Points on a hilly landscape, in no order, each with its height.
From any point a ball rolls to the lowest of the 2 points nearest to it. It stops when none of these is lower. Distance is the straight distance between rows; heights are no part of it.
guta:   5  -3  -2 -15 -19   2  -7   3  -9  -5   1   2  11  11 -27  14  13  14  -4  -2 -10   3   0  10  -8  12  -1  16   5   7   5   2  -8   0 -10   2   0  h=227
nagok: -16   5  19   7  28   1   7 -15  16 -17   6  -6   7  -8   3 -29   6   0  28   5   4  11  16 -23  12  -2 -10   4   5  12 -10  -4  -6   0  10  -2  -6  h=470
Nudi:  15   9   7  -8   3   5  -6  -2  12   6  -1  10  -6   7  -8  18   5  29  18   4   7 -29  -1   9   3 -19  19  -3  -6  -7  -1   0  -5  -8 -21  -6  12  h=626
Pifu:   6   8  -9 -10   1 -14   5  10 -23  19 -12   6   7  29  10  20  -4  -7 -12  -3  -8 -11  -4   8   5   5  -5  -7   0 -27  18   0  15  10  11  -5 -14  h=159
tiz: -11  12   7   2 -23 -10  -8  -9 -10   2   4   7  24  19 -38   9  11   5 -10  -2  12   5  -2  18 -25  29  -3  14   6   0   2   9  15  11   2   4  -9  h=143
rosit:  10  -2  -3   5  14   0 -27  12  35  -9 -10  32 -10 -22 -13   5 -18   3   0 -15  -3   6  22 -18 -15  20  -5  21  20  -1  -3  -2   3 -13  -9   3   2  h=600
Vorig:  13  -1 -19  13  16  -8 -23  16  20  -2 -15  23  -4 -25 -19   9  -6  -8  -1  -7   4   5  17 -12 -16  22 -11  11  35   8   0 -10   4  -7  -8  14  -7  h=553
neze:  20  15   1  -2  11   8   7   6   0   1 -16   6  -8  -6 -10  22  -8  -9  -2  -4  10  -4   6   3  -1  16  -5 -19  15  10  12  -7   6  -8 -17  -9  12  h=589
tarez: -23   2  16  -1  21  -3  17 -10  12   7   8   2   0   5  -7  -7 -10 -14   1  -9   8   6   7 -18   1  -2   8  11 -10 -26  11  16  17  -3  21 -25  -5  h=139
gegag:   0   8  12   0  -5  -1 -17   0   2  -6  -6   8   5   5 -15  -6   6  10   7   1   1  -5   0   2 -15  12  -3   5   5  10  -4  -3  -6  11  -6   6  -7  h=269
seta:  15  -3 -20  12  16   1  -6  23  -2  -7 -29  14  -7 -20  -9  18   7  -2 -11  -9   2  -4  11  -6 -17   7 -17   0  35  20  11 -11  -2   5 -13  13  -7  h=496
Magut:  13  -5   0   2 -17  12   4   9 -11  -2   2  17 -32 -14  11  12 -13   0 -24 -12   0   0  -7  -5 -16  -5   8 -13 -18  14  10   6   4  -4 -16   2  24  h=426
Repof:  -7 -22   0   1 -20  -2 -10   3   2 -10   2  -6   0  -2  -2  -9  29  17   2   5 -11 -10  -5  -3  -5 -15   6  13 -11  10 -22  -1 -20   5  -4  24  -9  h=275
bube:  18  -4 -12   2  15   1   7   9  13   0   1  -5  -9 -28  27 -12  -6 -18   9   3  -7  18  -1   7  14   3  -3  -8  20  12  -1 -20 -22  -6  -1   0   4  h=487
ruveb:  -8  13  -7   4 -16 -23 -20   1  -4  21   7   7   0  -7 -12   1  20  16   7   9  24 -19   0  23 -17  -8  14   2   1 -11  -4  -3  13   5  -5  10 -13  h=403
mogis:   1  -6 -20   4  -4 -18 -13   9  -4  13   0   4  -7  -9 -10  20  23   7   0   9  10 -26   0  16 -10 -28   6  -3  11  -4  -5  -5   1  -1 -13  17  -9  h=387
Veg:  17  -1 -12  11  15  -3   9  20  10   2 -16  17 -11 -24 -13  20  -2   7  -3 -10   2   5   7   5 -24  11   1   5  28   5   5 -17 -23  15  -3   2  -9  h=441
Pogek:  -8 -14 -13   1 -21 -13   2  -6  -7  10  15  -8   3  -3 -11   8  12 -11 -13  12  -1   8  -6  15  -9   1  -1   9   4  -9  -4   2 -11  -1   9   4  -6  h=197
supif: -21  13  30   3  24   1  -7 -16  15 -19  -2  -2  11   5 -16 -15  12  12  29   4   2 -12  14 -20   7  -1  -3   2  -3   5 -12   8   3  -2   1  -3   1  h=508
rilo:  20  12  -2  -2  20   4   2   4   4   1 -17   4  -5   3  31   7  -6   3   8   5  -1 -16   1   2  19  -5   2 -23   6   8   0 -15  -5  -1  -9  -2   7  h=147
foz:   4  16  21  -3  17  -5  -4  -4   6   1  -1  14  -8   1  30 -11 -13   1  24   6   8  -9  -6   9   9   2   9 -25   1   6  -4 -11   3   2   0  -8   8  h=223
Sunef:  -2   1   3   6 -23  14  -4   4 -25 -21  -3  -8   1  10  12 -21 -12 -11 -14   0  -8  24  -4  -9  -7  23 -17  -8  -8  28  -1   5   5  11  10   9   4  h=493
Tuka:  11 -11   6  -2   4  27  24   8  11  -8  -7 -18 -15  -6  -7  10  -3  11  -1   1  -7  -4   5 -21   6 -19  11   1 -16   4   0  11 -24  -6 -18  -7  15  h=573
sunod: -12  13  24  -8   9 -13   2 -17  -6   8  15  10   2   6   9  -2 -12 -18  18   3  12  -5 -10  11  11   0  13 -16  -8 -17   9   7  24  -5  14 -23  12  h=362
Kana:   1   5 -16  10  38  -3   6   3  12  23 -26  -7  -5   5  15   9   6  -4  -3  -5   8 -26  12 -16  11 -27  -2  -9   3 -17   7  -1  13 -14   1  -1  -9  h=108
dugi:  -1 -11  11  12  -8   2  -7   2   1  -7   6   5 -24  -8  30 -17  -6   8   8   6  -1 -11 -15  -6   3 -22  11  -9 -19   6 -22  -3 -22   1  -5  10   3  h=204
nitiv:  -9 -11   1  -6 -43 -15 -26   2 -18  -6  10  -5  16  21   1 -10  21   5 -11   7 -18  -1 -21   9  -1  -6   0   3 -14  -2 -16   4   9   1  16  20   6  h=348
Pon:  -5 -18 -16  -8   7  -3  -7  11   8   1  -7  -5   9   9 -22  23  27  12  -1   4 -13 -15   8  -9   2 -11  -8  26   9 -14  -4   5 -11  -3  -9   9 -13  h=453
dif: -21   7   0  -7  23  -7  -3  -2  28  -1  10  13   6 -12   0 -11 -19 -28  -2 -12  -4  16   6  -4   6  22  -3  18  17 -27  11   6  16 -14  14 -18  -3  h=277
kobof:  10  -9   5  -2 -13  18  33  -1 -15  -2   7 -19 -11  -5   5  11  -2  10   4   8 -10  -1  -2   2   6 -22   9 -14 -20   8  -6   3 -29   5 -12  -2  14  h=616
gog:  -5  14  16   1   4 -11  11 -16 -22  11   5  -7   7  12  13  -3  -9  -8  19  11  12  -5  -8  12  15 -11   4 -28 -16  -3   7  -1  17   9  18  -8   1  h=313
sudas: -10   7  -6  18 -14 -23 -35   5  14   1   6  27   3  -9 -25 -12   4  15  -8  -8  19  -7  12  10 -41  12   1  11  -1   1  -9   4  16  18  -1  21 -18  h=716
Bizi:  -5   3 -10  10  -5 -14 -32  12  -3   0  -7  26  13   2 -13   2   6   4 -17 -10  10 -16  -2   5 -39  10  -7   3  12   1  -6  -4  16  20   3  26 -27  h=748
Panir:   4 -16 -11  13   0  14  32  16   4   7  -2 -18 -32 -19  22  -3  -9 -11 -12 -14  -2   3   0 -11  -8 -18  10  -7  -9   3  -2   6 -20   2  11   1  -6  h=205
fogus:  -6  -7 -16   5 -18   6  14   3 -42 -11  -4 -27   8  11   2  -6  12   1  -8   2 -17   1   1  -3   6 -11 -17 -14 -16  16  -5   5   2  10  -2  21  -1  h=240
Kidok:  13  -9 -12 -30  16  10   6  12  27  -4   4  -4   2  -4  14  -2 -11 -11  -1  -4 -24  21   0  -5  18   9   5  19  13 -17  13  -9 -17 -13   1 -12   1  h=391
zam:  -3  18 -14  -5 -15 -16 -10 -19   6  19  18  -6   2 -12 -16   7  12   4  17  12  31  -1   0  32   7   2  16  -1  13 -11  -9   5  15 -17 -14  -3   9  h=452
veti:   6  24  16   3  18  -4  18  -1  -1  12 -12  11  -8  -5 -15  14 -11 -16  -3 -11  22  -5   7   4 -13  24  -2 -17  10   4  18   3  20  -2   0 -21   8  h=629
Luru:  -2  -8  10   0 -35  -4 -17   5   8 -16   8   5   7  -2  -4 -22  29  30   6   0 -11   4  -3   5 -21   0   7  19 -15  14 -21  -3 -12  13  -2  20  -6  h=234
Bivim: -11 -10  10   5  21  15  12  -8   9  13   8 -20   5   7  30 -29 -15 -16   8 -20  -2  12   2 -21  16 -21  -2   6  -9 -14   9   3  11 -10  28  -9 -10  h=326
mari:  -8   3  -5   6   9  -7 -17 -18   4  -3  -5 -12  17   6   1  -2  19   7  12  15   1 -24  -2   5  13 -21  -1  -3  -1  -1 -15   2  -1 -10  -7  11   1  h=331
kar:  14  14  -2  -2  17   2   5   5  16  -1  -4   5  -5 -22   3   1 -11 -18   6  -3   2  10   3   7   4  18  -3  -8  21   4   7 -12  -5 -12  -9  -9  13  h=544
Zuz:  -5 -18 -12   8 -10 -11 -12   6   2   4   3   3 -13 -14   0  -2  17   7  -2  10  -2 -13  -2   2 -12 -22   5   6   0   1 -13  -7 -18   2   2  24 -15  h=323
mep:  -7 -15 -12   6 -22  -8 -35  -6  -8 -13   5   3   6  -1  -3 -13  19  -4 -10  11  -3   3  -3   6  -6   3 -10   2   8  24 -10  -4   5  -7  -3  30   2  h=421
zerit: -14   3  16  10   6 -16  12 -10   5  10  10   2  -5 -18 -22  -6   4   2  15   7  15  -2   5   4 -15   2   8   6   7   0  -5   6 -10   8  11  -4  -9  h=847
faz:   7 -22 -18  -9   1   8   7  19   5   0 -11   1   0  -1 -34  34  15  17 -13  -7 -11  -8   7 -15  -8  -4  -6  27  12  -6   8   5 -15   2 -14   0  -7  h=491
Dipet:  -6  12  13   7  28 -13   4   3  10  12  -8  15 -16  -4  37 -13 -14 -15   8  -2  11 -13   2  -5   9   2   3 -20  -2  -4   0  -7  10   2  17  -6  -2  h=288
zif:  -6  22   0 -10 -18 -16 -21  -2  -4   7   2   3  14   8 -20  -3  28  22  14   5  19  -5   1  25  -7  13   7   8   4  -4  -8  -2  20   6 -10   2  -7  h=356
temev:  15 -13  -4 -25 -14   8 -15  15 -12  -1  -5  11   3  16  10  15  -8   6 -14   0 -21   4 -15  -7  12   6   6   1  -7  -8  10   1   5  -5  -3   0  10  h=299
Segu: -13  -6   0  10 -29  -5   8  -1 -34  -5   5 -19   9  13   5 -11  10  -8 -10   7 -11   6 -10   3  -4  -7 -14  -9 -20   8 -10   3   2  15  21  21  -8  h=276
pifi:  -1  -5 -13 -14  12   2  -8   3  25  -2   9   3   5 -12   0  -3  -7 -18  -3  -1 -14  20   5  -3   7  18  -2  22  18 -18   2  -4  -4 -16   4  -7  -4  h=340
vovu:   9 -12  -2   1 -29  11 -10  -3  -9  -5  14  11 -20  -7 -23  12  -4   1 -22  -5   1   1  -6  -6 -17  -9   2  -1 -22  15   9  13   9 -13 -23   1  23  h=463
Fekad:  -8   2  -2  -8   1   4  21 -12  -4  10   9 -26  17  14 -15   3   2 -19  -6   0  -2  18   4  -2  12   4 -11  10  -6  -9  13   5  11  -8   5 -14  -2  h=303
zez:   8  -6 -18 -19  -2   7  -6   5 -17   1  -9  -6  12  25  -9  24   2  -3 -16   0 -12  -3  -1  -4  15   5  -7  -1   4  -9  16   6  17  -9 -13  -6   6  h=250
Zim: -12  20  23  -5  -6 -15 -20  -3  -4   1   1  12   6   7  -8 -15   9  18  20   1  14 -14  -5  14 -10  10  11  -2  -4   0  -3   5  18  14   5  -3  -5  h=315
pab: -16  -4   9  14  20 -10  37 -10  -7  11   7  -8  14  -3  -7 -10   0  -1   5  -7  12   8  10 -12  -3  -6   3  15  -4 -11   7  -7  -4  25  35 -12 -29  h=262
Sina: -15   3  17  19  10   1   1  -3   1 -10  -5   0 -14  -9  12 -27 -14 -11   1   1  11   5   2 -16  -5   6 -13  -9  -1  15  -6   3   2   7   6   0  -5  h=390
lubud: -17  10  29  19  14  -6  -1   0   0  -3  -9  25 -22  -9  22 -21 -20 -11   2  -6  18  -3   0  -6 -10   9  -3 -16  -3  11  -3  -3   9   7   7 -12   3  h=349
Rane:  16  11  20 -18  -7  13   2  -2  -6   0   4  11  -3  11   4   6 -15   0   7  -1   2   5  -9  19   6  17   6 -17  -3   4   8  -1   4  -3  -9 -17  17  h=560
Nek:  12 -11   8  -7  -6  21  -4  -3   3 -15   6  -3  -9  -4  25  -6 -16   3  -2   4 -11   3 -13  -4  21  -5  10 -10 -17   8  -6   0 -10 -12 -17 -10  26  h=535
taza:   9 -10 -15   9   2  21  34  12 -10 -10  -7 -29 -11 -12   1  -7   3   1  -8 -11  -9  21  13 -12  -4  -3 -13   0   4  25   7  -1 -27  11  -2   2  -6  h=336
zate:  -5  -6  -4  12 -16   2 -16   1 -21 -18  -4  -7   0  -5  11 -16   7  -9 -14   6  -4   9  -5  -4  -2   7 -16  -7   5  34  -8  -5  -5   7  -2  27  -7  h=460
Bopus:  11 -11  -7 -13   6  29   7  -2  20 -14   6 -16   1  -7  11  -5 -11  -7  -4  -1 -16   9  -4  -8  24  -7   4   5  -5  -2   4   6 -10 -22 -18 -15  25  h=489
lozep:  -2   4  23   1 -20  19   9   4 -17 -20   3  -1   5  13   9 -18 -27  -3  -2  -3  -5  25 -10  -4 -10  29 -14  -4 -14  16   0   4  -1  23  17  -8   8  h=514
nopa: -20  -2  14  -4  10   2  36 -12  10   1  21  -9  13  -3 -13  -4  -2  -8   8  -7   3  23   5  -9  -1   5   2  23  -6 -15   9   6  -3   9  26 -22  -8  h=203
Vefo:  -8  10   1  14 -19 -13 -13  -9   1   4  14  15  -1 -14 -17 -16   0  14  -5   3  20   8   2  21 -35  22   5   5   5  10  -7  -5   2  19   5   9  -6  h=749
ror:  12  -9 -10  -5  -8  10  -7 -10  -1  -3   3  -3   1  -2   9  19  -7  -2  -7  12  -6 -13 -11   4  19 -16  11  -9 -10  -4  -3   5   2 -21 -16  -7  25  h=520
vepon:   8   2 -11   1   2   9   0  25 -19 -10 -29  12  -3   4   5  15  -9   6 -28 -18  -3 -10   5 -11 -20  10  -8  -7   8  11  15   2  12  17  -5  14 -10  h=800
zekim:   4   3   2 -16   3  14 -10   6  12  -1  -2   8  -1   7   3   7 -16 -22 -15  -6  -5   4  -4  -1   8  11   1   3   0 -17  13   9  24 -24 -14 -19  23  h=392
rine: -17   5  29  -7  -2  -9  12 -14   3   3  20  -2   3   3  -5 -11   4  11  27   9   6   3  -1  10   1  -1  13   6  -8  -8  -2   9  -8  12  20 -16   0  h=873
vutim:   0  -2 -10   8  -9   3 -24  14 -15 -14 -19  12   5   0  -7   4   2  -4 -26 -10   0  -9  -2 -11 -29  10 -10   0   2  17   2   2  17  15  -5  25 -17  h=776
peler:  12  -2  12   6   2   1  14   9   9   2   2   4 -22 -22  10  -8  -1  14  17   6   0  -1   1   4  -8  -4   8  -3   4  13  -9 -13 -38  14  -1   5  -4  h=369
fuf:   5 -11  -4   4  -1  28  24   4  -9  -9   1 -31   2   7  19 -22  -6  -3   5  -7 -13  23   9 -15  15  -7 -13   3  -9  25   1  -1 -15   4   7   2  -2  h=389
tofa:  -1   9  -6   1   9 -10  14 -13 -20  16   4 -11  20   5  13 -11  -5 -28   1   1   5  18   2   9  15   8 -16  -6  12  -3  17 -16  20   4  16  -6 -16  h=724
damot:   5   6 -13   7 -18 -16 -39   8  26  -9  13  36  -9 -14 -18 -11  -4  25  -2 -10  15   8  19  11 -27  18   0  11   1   3   0  -2   3   9  -5   9  -5  h=679
pumi: -26  -4  18  18  13   8  -3  -9  13 -22  -1 -10  -5  -4   4 -43  -5  -8   7  -4   7  18  12 -25   1   3 -20   4   0  15 -13   9   1  -4   9  -5   1  h=429
Big:   6 -14 -16   0 -13   5   0  -3 -21   0   1 -15  -3   6  34   1  -6   1  -5  15 -16 -11 -19  -1  23 -29  12 -22 -25  -1 -11   3   2  -6   3  10  12  h=106
mupo: -14   5   2   2  15   9  15 -14  11  10   9 -27   4  -6 -18  -6  -5 -29  -6  -8  10   7   5  -8  12  -9  -6   5  -4 -12  14  20  21 -23   0 -17  10  h=365
kav:   0  11  -9   7  29  -9  15  -8  -3  18 -12 -12   5   4  -1   7   3 -14   3  -2   8  -7  13  -9  14 -12  -7  -5   7 -12  14  -4  14  -8   1  -8 -11  h=215
Mokel:   7  18   1   2  19   5  14 -15 -24   6  -6 -12  23  15   9  -5  -2 -10  16  -4   2  10   9   3  24   9 -23 -13  13   8  15 -19  17   7   2 -10  -7  h=694
Rik:   5   3  -7  -6  -3  -3  10  22 -25   7 -16   7   8  28   0  21  -7  11 -20 -13 -15 -16  -4   0 -14   3  -1  -1 -10 -24  10   4   6  29   9   4 -17  h=100
tefuz:  15   9  25  -2   6  14   2  23   7 -16 -17  27 -10   4  14  -3 -19  24   3 -13  -9  -8  -6 -12 -17  15   6   6  -7  13  -3  -8 -17  29  -4   3 -10  h=845
losi:  13 -15 -25 -15  20   1  -9   0  22  -3   1  -4   7 -10  22   9  -1  -3   4   9 -16  -6  -5  -4  28 -17  10   7   8 -15  -4  -9 -10 -24  -7  -2   8  h=402
dut:   3  -1  15 -15 -19  18   2 -10  -5 -19   7 -15  13  18 -10  -4   4   1   3   7 -13  22  -3  -1  11  15  -8   1 -11  13  -1   4  -5  -5  -3  -6  18  h=545
fet:  -3 -16  -4  -9 -28  -8  -8   2  -4   8  14   4   5   5   1   1   9  12  -5  10 -11   8 -14  13  -8   2  13  19  -2 -11  -7  -3 -17   7  13   7  -5  h=148
bur:  -1   3   0   4   3  -2  -9   3  12   8  -5  17 -11  -6  -9   9 -11 -19 -15  -3   7  -1   1  -4 -11  10   1   4   4 -12   5   5  16 -18  -6  -9   7  h=443
kaza:  -9   4   3   9 -19  -4   0   0 -16  -1   1   9  15  17 -35  13  -3   2 -30  -8  13  -6  -5   5 -37  12   0   3  -8  -2   2   7  16  22   6  10 -12  h=98
pekim:  -3   2  -7  -5 -16  -6  -8  -2  -1   8   4   6  12   9 -42  24  10   2  -8  -1  10   3   3  11 -16  16  -3  24  12  -3   4   8   5  -6  -9  -1  -5  h=186
tozel:   3  -9  -9  16   1  20  11  20 -12  -8 -20 -14 -33 -13  16   1  -5   4 -20 -19   2  -6   3 -22 -15 -13  -1 -13  -2  27   5  12  -2  -1  -8  18   2  h=337
daz: -17   2  -3  15  16 -22  23  -9   7  12   5  -5   9 -17 -34   6   6 -12   3  -1  14   9  10   0 -12  10   0  16  15 -10   0   5  -7   9  19  -5 -15  h=817
kema:  13  -3  -3   6  25 -10  17  11  20   9  -3   7 -20 -28  28  -6  -2  -7  13   3   1   3   1   2   3  -6   6  -8  14   0  -8 -18 -29  -2   7   2  -7  h=430
nerus:   9  -3  -3 -20  -4   7 -17  11   0  -2  -6  12   1  14  21   0 -21 -17 -17  -4 -18  13 -12  -4   6  23   2   3   0 -14  13   3  15  -6   7 -12   9  h=341
lir:   2  -6  -7  -8  15  12   2  -4   6   8   2 -18   7  14  35 -20 -11 -12   2  -3 -13  10  -6 -14  27 -20   3   4  -6 -18   2  -2   9 -15  16  -4  -2  h=257
neve:   1 -15  -4  -6 -23   6  31  -3 -21   1  18 -22  -2   1  -5   7  12   7   1  10 -14   9  -1  12   7  -8  -3  -1 -10   7  -3   0 -31   8  -1   0   2  h=647
zetog: -12  -8  -8   3  -6 -10  11 -16  -6   6   9 -24  11   5 -15   1  20 -13  -3  13  -1  11   6   7   8  -7 -13   7  -1  -4  -4   2  -4  -8   5   6  -6  h=249
tof:  26  21  15 -17  11  17   7   7  -3   3 -15  18  -7  14  -1  25 -10  10   7  -6   5 -12   2   7   4  14   3 -17   4   9  13  -6   5  -5 -19 -16  18  h=591
lutid:   4   8  24  -7 -22  19   5 -16  -4 -10  12  -9   4  10 -28   0   6  14  11   6   5   9   1  11   0  11  -3   0  -7  18  -3   5  -8  -6 -15 -12  21  h=522
Nutop:   8  -2   7  -3 -31  15  -7 -14 -12  -7  16  -1  -3   5 -27  10   4   1 -10   3   4   6  -4  10  -4   6   0  -3 -13  17   5  10   4 -12 -23  -6  24  h=495
Fom:  11   8   1   2   4   2  -4 -14  19   7   7   4 -10 -14   9   8  -2  22  22  14  12 -22  -2  20  10 -23  24  -9  -4  -9 -13  -2  -9 -16 -15  -9  21  h=577
maf: -16   2 -17   9  13 -28  11  -9  -3  15   2  -1  21   2 -22   5   9 -14  -5   1   9   6   9   7  -4  18 -12  13  23 -15   7  -4   4  11  19   0 -28  h=785
Kuge:  -6 -22  -4   2 -36  -5 -36  -5 -11 -11  10   9   2   9  -6 -10  18   0 -16   6 -12   4 -14  -5  -4  -6  -1   7 -13  12 -11   6  13 -10  -4  21  12  h=384
semo:  -5 -16  -6  17  -1  -1  12   9   2   1  -5 -10 -29 -14  29  -9  -1  -5  -6   0   0 -10  -4 -14  -3 -25   8 -10 -11   3 -12  -2 -21   4   8  13 -14  h=119
dar:   4 -18 -11 -11  -5   7  -4   0  -3   6   2 -16  -1  14  33  -5 -10  -9  -9   5 -18   1 -13 -10  27 -21  12  -7 -22 -20  -5   8   6 -16  10  -2   8  h=183
Vef: -16   3  24 -21 -12  -3  -1 -15  12  -4  29  -7  13  19   5  -9   7  19  31  10 -12  15 -13  10  14  -4  12  10  -8 -19  -9   5  -6  -3  17 -12  12  h=896
maruf:  -8  -5   4  -1 -30 -12 -18   5 -20  -4   4  -2  10  21  14 -17   0 -11 -11   5 -16   5 -23  -3   3   5  -6  -2 -13  -6 -14   2   9  12  31  15  -2  h=314
keva:   7 -18 -20  15  -5  21  27  14  -7  -3  -8 -25 -24 -22   6   0  -8  -7 -21 -20  -5  14   3 -11 -15  -9   0  -4   4  17   8  15 -16  -2   3   8  -1  h=278
gek:  11  14 -12   5   3  -8  -2 -20  10  10   7  -8   0 -19  -8  14   5   5  20  11  21 -11  -2  32  10  -9  12 -13  12  -1  -7   0   1 -20 -17 -11  13  h=510
vor:  -5  14  24   6  20  -2  -1 -10  11  -4  -9   1  -3  -1  -8  -8  -1  11  20   4  11 -22   6 -10   2  -8   3 -10  -5   5  -7   6   0   0  -9  -1   2  h=543
tok:  10  -9 -24 -11  19 -12 -17   6   8   8  -9   7   4   6  26  14   4   2   6  11 -10 -18  -4   0  24 -20   7  -6  10 -19  -3 -13  -5 -11  -4   9  -3  h=330
tumun:  -6   9   0   5   2 -13  -6 -20 -16   8   4 -14  15  14   7  -4   6  -5  12  15   4 -11  -8  12  21 -18  -4 -20  -6  -3  -4  -2  10   2   6   3  -6  h=263
nagus:  12   5 -19   6  31  -7  -9  -4  12   6 -19   1   2  -3  30   9   1  -6   3  10   1 -22   1  -1  21 -18  -3 -17   9  -5  -2  -9   8 -16  -6   1   2  h=239
firit:  10 -20 -23 -15  -4   7 -22 -15  11 -10   6  -2  15  -6  10  13   7  12   4  18 -17  -7 -10   2  26 -10   6   5   6   3 -11   1  -8 -24 -17   2  18  h=467
popi: -27   0  -4  -3  17 -19   0 -11  15  11  12   2  11  -1  -4  -8  -6 -24  -5  -3   0   9   3 -11   2   5   3  17   5 -32   4  15  22 -10  27 -10 -16  h=209
tizum:   8  22  17   2  15   2   2  -4   6   4 -12   5  -1   1 -21  16  10  23  22  -2  18 -32   9  12  -1  -7   9 -12   0   2   0   1   0  -1 -25  -7   5  h=590
luzu:  -2  -1   3   3   0  -8 -39   7  35 -14   2  46  -5  -5 -19  -6 -18  17   0 -18  -4   8  19 -12 -19  18  -4  24   3  -1  -4   3  -1  -1  -6   6  -4  h=639
pove:  -3  -2 -10   0 -15  -9  -2  11 -24   2  -4  10  19  22 -18  22   3  11 -24 -10  -7  -8  -6  16 -22  14  -4   4   5 -16   5  -2   3  31   7  10 -20  h=45
Sek:  -6  -3   5  -9 -35  -9 -17   1   3  -2  15   0   4   3   7 -19  21  26  12  15  -4   8  -9  22  -4   0  14  14  -8  -3 -18 -11 -11  10   9   9   0  h=192
leva:   1 -11 -20   3  -5   0  -1  -3 -22  -4  -5 -22  12  11  16   0  12   4  -3   9 -18 -10  -3  -5  27 -27  -8 -14 -11   0  -7   1  -6   3  -1  14  -3  h=181
Fot: -12  14   3   1  16  -7  10 -21   4  11  15  -9   5  -6  -7   6  -5 -29   5   5  15  -5  -4   8  16  -9   4  -8  -1 -18   9  11  22 -20  -2 -17  14  h=422
mabon: -15   7 -10   2   8 -24  11 -14 -19  23   5  -6  27  11  -6   1   4 -23  -7  -4   6  12   2   6   9   9 -13   9  11 -19  16  -6  24   8  25  -6 -24  h=753
goril:  10  -4  -1  15   6  19   6  14   0  -2 -12   4 -34 -17  22   7  -9  -3 -18 -12   5  -7  -1 -16  -9 -12   6 -16 -11  20   1   2   3  -9 -15   5  22  h=385
Zifeg:  10  10  26 -11  -7  20   0   3  -9 -16  -2   1   0  18  10  -8 -20   1   9   3  -8  11  -7  -4   6  18  -7  -9 -11  12   4   1   1  11   1 -12  14  h=534
Sapo:   9  -4  -7 -23  14  18  19  -2  19  -5   8 -20   9   2  -1   2   2  -5   7   0 -18  22   7  -6  26  -3  -1  16   5  -8  11  -6 -19 -12  -7 -15   5  h=437
Fiki:   6  23  13  -2  24   0  17  -7 -14   7 -11   5   8   8  -2   2 -10 -12  11  -8  15   3   8   2  11  18 -13 -17  11   9  21  -7  21   5   5 -16  -6  h=665
Lafi:   9  -6   3 -11  12  18  11  10  12  -9 -12  -5  -3   2 -20  18   7  15   1  -3  -7  -4  10 -19  -1  -2  -1  16  -1   3   2   2 -22  -3 -19  -7   3  h=532
dode:   0  -6  21   4  -1   5  16   2  17   4  12  13 -22 -18   4  -6 -15   6   6  -1   3   2  -7  -2 -10  -4  10   5  -9  -6 -11  -2 -24   2  -1 -14   5  h=319
Fusur:  16   2  -3  10  10  10  31  17  -1  -5 -15  -6 -14 -17  -2   7  -5   3  -7 -10  -1  11  10  -4 -14   6  -8  -5  14  14   8  -7 -25  17  -3  -3  -8  h=388
fivi: -13  -1  -8   6  16 -13  -7  -7  13  -1  -5 -10  15   1 -24   6  28   6  14   9   3 -14  17  -5   3 -10 -11  12  13  -4 -12   1  -8  -9  -8  14 -11  h=400
fugov:  -9  12  -9 -16 -30 -16 -18 -12   0   7  18  -5   8   7  -7   2  28  22  19  19  18   2  -8  31  11   1  16   9  -2 -15 -13  -7  10  -7  -6   0   6  h=399
vuzi: -20 -11  32  12  -2  -1   8  -5  14  -1  11  11 -31 -12  11 -22 -11   8  15   1   5  -2  -8  -7  -3 -24  10  -2 -25  -7 -22   3 -22  -1   4 -10   6  h=270
gup:   8   7 -15   0   5  -5   4   6 -20  14 -14  -9   3  16   6  13  -2 -13 -14   1   0  -6   6   1   9   0 -10 -16   6  -7  17  -2  17  -2  -4  -2  -5  h=187
Vir:  15   7   0   0   7   6  -4  27   0  -9 -23  32  -5   8  15   9 -18  12 -18 -18  -5  -8   0  -8 -21  23  -1  -2   6  14   9 -13   2  24  -2  12  -8  h=823

For each start below, name the point where the ball stops.
supif => rilo
vutim => semo
tof => Big
bur => pove
maf => semo
kobof => tumun
dut => semo
Nek => tarez
